The views of a scene show one set of named points, each view turned or mirrored, shifted and resized as a whole, with a little noise and some points left out.

Scene 1
View 1
Z_387: [ -6 -24   2  -2  -1   6  -2  -3 -12  13   7   1 -14  -7  -3 -29  -5  -6
  10 -13  22  -3   0]
Z_239: [-12  -7   6   2  -6   5  -9  -2 -11   5   0  -4  -7  -2 -12 -17  -4  -3
   9 -15  21   3   8]
Z_636: [ -5 -25  -4   3  -2  10   1 -10 -16  12   3   3 -14  -7  -6 -28  -3   0
   6 -11  25  -4  -6]
Z_803: [ -9 -27  17 -15   6  -6  -8  10  -3  15  13   5 -14  -8  -2 -33 -11 -17
  22 -17  16  -8   9]
Z_474: [-10 -11   3   4  -7   8  -2  -4  -6   8  -3  -1 -12  -5 -11 -17  -6  -3
   6 -12  26   0   2]
Z_248: [-21  17  19  -9 -14  -7 -29   7 -13   0  -1 -11   5   5 -19 -12   3  -5
  16 -15  12  10  27]
Z_637: [ -6  -6  -4  19 -12  19   9 -12  -4   3 -15  -5 -13  -3 -20  -2  -7   5
  -2 -12  33   6  -2]
Z_864: [-19  11   8  -8 -13  -4 -30  -1 -25   3   1  -9   6   4 -14 -22   5   2
  11 -16  13   9  19]
Z_851: [-14  -4  17  -8  -3  -3 -13   9  -4   6   3  -5  -6  -2 -12 -17  -7 -11
  18 -14  16   0  15]
Z_383: [-16   2  19  -7  -5  -5 -14   9  -2   6   1  -7  -3   1 -14 -14  -6 -12
  17 -16  16   4  21]
Z_465: [-23  28  20   0 -16  -1 -23   7  -1  -5 -11 -16   5   2 -28   4  -1  -4
  13 -15  17  11  31]
Z_554: [-18  10   2  -2 -15  -2 -27  -7 -31   2   0 -11   5   5 -14 -23   8   9
   7 -16  16  12  15]
Z_587: [-11   2   7  10 -11  10  -1  -1   2   2 -10  -6  -8  -3 -20  -2  -8  -4
   7 -12  26   5   9]
Z_331: [-12 -14   9 -13  -2  -4 -20   1 -25  11  11  -2  -4  -3  -3 -37  -1  -5
  16 -15  14  -2  10]
Z_101: [-12  -5  12   1  -7   4  -3   4   3   4  -3  -3 -10  -4 -15  -9  -8 -10
  13 -14  22   2  11]
Z_942: [-21  11  29  -7  -5  -4 -14  18  18  -1  -4 -10  -4  -1 -21   2 -13 -21
  23 -17  14   6  31]
Z_53: [-29  27  26 -23 -13 -19 -51  13 -27   0   6 -13  16   9 -15 -21   7  -4
  25 -19   1  11  39]
View 2
Z_474: [  2 -16   4  -6  10  12  -3  22 -11   3  -8  -4 -15   5  -5   3   0   9
  -2   2 -16  13  18]
Z_101: [  5  -9  -3   5   4   5  -6  27 -10   2  -7   3  -5   3  -2   0  -3  10
   7  -1 -20   5  19]
Z_636: [ -9 -20   8  -3   6  25  10  22 -13   6  -4  -4 -23   5  -9   8  -4  18
  -7  -1 -17   7  19]
Z_465: [ 12  16 -20   9   3  -7 -10  48   3   2  -2  13  20  -1   1  -2 -16   6
  11  -6 -11   7  14]
Z_864: [ -6   8 -12  15  -3  15  12  46   2   5   5  14   5   2  -8   8 -26  20
   0 -10 -14  -4  14]
Z_803: [-14 -30   2  26 -11  24  12  13 -19   5  -8   6 -20   1  -9   1   0  26
   9  -4 -35 -14  22]
Z_387: [ -8 -20   4   5   1  23  10  18 -15   5  -5   1 -19   5  -9   6  -4  19
  -2  -2 -23   1  20]
Z_248: [  1  11 -18  19  -5   3   2  45   2   4   1  17  14  -2  -2   3 -22  14
   6 -12 -17  -2  16]
Z_554: [ -6   8 -10   4   2  20  14  47   3   7   4  11   1   1 -10  12 -28  21
  -7 -11 -11   2  13]
Z_637: [  7  -9   4 -20  18  13  -5  27  -6   3  -7  -9 -13   6  -5   4  -4   3
  -8   2  -7  24  16]
Z_239: [ -2  -8  -4   3   3  16   5  31  -7   5  -3   4  -8   4  -7   5  -9  14
  -1  -4 -17   5  18]
Z_587: [  7  -5  -2  -7  10   3  -8  31  -7   2  -6   0  -3   3  -3   1  -5   6
   1   1 -11  14  16]
Z_53: [ -3  15 -21  31 -13   4   9  51   3   6   3  24  20  -2  -3   4 -28  20
  12 -14 -20 -12  13]
Z_942: [ 12   0 -15  24  -5 -13 -16  34  -7   1  -9  14  17   0   4 -10  -2   5
  24  -3 -24  -1  18]
Z_851: [ -6  -8  -5  19  -6  14   8  30  -9   5  -3  10  -5   1  -5   5 -12  19
   5  -6 -22  -7  18]
Z_331: [-14 -10  -4  22 -10  23  17  29  -8   6   0  10  -8   0 -10   9 -16  24
   0  -9 -25  -9  18]
Z_383: [  2  -3 -11  18  -5   5  -1  33  -6   2  -5  12   2   2  -2  -3  -9  13
  10  -6 -22  -3  17]
View 3
Z_636: [-11   1  28 -22   9 -15   6  10 -34 -11  -9   1  -4  22  29   5  -2 -15
   7   3  -3  11  12]
Z_387: [-12   2  28 -18   6 -13   2  11 -31  -8  -4   4  -5  18  22   4  -5  -8
   1   1  -7  10   6]
Z_53: [ 12  -9  15 -16 -24  -8  -2   1 -20  -9 -11 -11   1 -22  12  17  31  16
 -24   3 -14 -20 -39]
Z_942: [ -2  -6  16  -7   1  19 -13   1 -29   6   1  12  -5 -21   9  24  25  29
  -9  19 -24 -10 -11]
Z_587: [ -6 -11  24 -17  12   7   1  -1 -38  -8  -7   7  -1   4  29  23  25  -1
   9  20 -11  -2  11]
Z_101: [ -8  -5  23 -14   8   5  -4   5 -32  -4  -3   7  -5   2  21  16  14   6
   2  13 -14   1   5]
Z_864: [  7  -9  21 -21 -14 -14   7   2 -25 -17 -14 -10  -1  -4  22  16  26   0
 -11   5  -5 -12 -20]
Z_383: [  1  -6  20 -13  -2   2  -4   4 -27  -5  -3   3  -4  -7  16  15  16  12
  -7   9 -14  -6 -11]
Z_803: [-15  13  24 -13   2 -13  -7  16 -26   0   2   5  -8  15  10  -6 -25   3
 -10 -10 -11  13  -9]
Z_248: [  6 -12  18 -16 -11  -2   0  -1 -26 -11 -11  -5  -3 -15  17  20  32  12
 -12  11 -12 -16 -23]
Z_465: [  7 -19  17 -15  -4  10  -1  -5 -30  -8  -8   2   1 -21  21  30  47  16
  -4  23 -16 -19 -12]
Z_331: [ -4   2  24 -20  -7 -20   2  10 -24 -11  -9  -7  -4   7  15   2   0  -3
 -14  -7  -5  -1 -18]
Z_554: [  7 -11  23 -23 -13 -19  12   2 -27 -21 -20 -13  -1   1  26  16  28  -9
  -7   4  -3 -12 -18]
Z_239: [ -5  -5  24 -18   3  -9   3   4 -30 -10  -9   1  -4   7  23  14  13  -4
   0   8  -9  -1  -2]
View 4
Z_53: [-10   1   1 -34  -5  17  -6 -20  -2   2  -6 -12 -10  11 -19 -23  -3  24
 -18   3  11  -4 -38]
Z_239: [ -6   8  -1 -13  -2   9 -20  -4 -22   3  -5   0   4   2 -13  -1   6   2
 -14   5  -1  14  -9]
Z_383: [ -7   0  -1 -14  -6  11  -7  -8 -12   2  -6   1   1   4 -10  -1  -6  11
 -15   2   4   6 -19]
Z_587: [-13   4  -4  -3 -13  18 -15  -2 -19   0   1   6  13  -4 -14   1   4  -4
 -22   3  -8  16  -6]
Z_331: [  2  11   6 -23  10   0 -25 -13 -21   9 -10  -5  -7   9 -11  -2   2  10
  -4   9  10   9 -15]
Z_387: [  3  10   2 -10   6  -2 -26  -3 -29   5  -8   4   5   2  -9  11   1  -1
  -5   7   1  17  -1]
Z_465: [-20  -3  -7 -16 -22  27   0  -9  -3  -1   2  -2   6   1 -22 -17   0  10
 -30   1  -2   2 -29]
Z_864: [ -9   9   0 -27  -1  15 -21 -14 -16   4  -4  -8  -4   8 -20 -17   8   9
 -18   5   7   6 -25]
Z_248: [-12   1  -3 -24  -9  20  -8 -14  -7   1  -3  -7  -3   6 -19 -17   0  15
 -22   2   5   2 -29]
Z_474: [ -5   8   0  -8  -2   8 -22  -3 -26   3  -2   4   7  -1 -11   6   4  -3
 -13   6  -4  18  -4]
Z_101: [ -7   4  -2  -5  -9  12 -12  -3 -19   0  -3   7   7  -2 -10   7  -3   4
 -16   3  -3  13  -8]
Z_554: [-10  12  -3 -27  -2  16 -28 -13 -19   3  -2 -11  -1   8 -24 -22  15   3
 -20   6   6  11 -23]
Z_851: [ -5   2   1 -14  -3   8  -9  -8 -13   3  -6   2  -1   4  -9   2  -7  13
 -12   3   4   8 -16]
Z_637: [-14   8  -5   0 -13  16 -25   4 -28  -1   2   7  20  -7 -16   4  14 -14
 -21   5 -13  22   2]

Which points are out of place in each view (at most two, in the order of its rows)? Write - if all are in place.
view 1 -> Z_803, Z_53
view 2 -> Z_474, Z_851
view 3 -> -
view 4 -> -
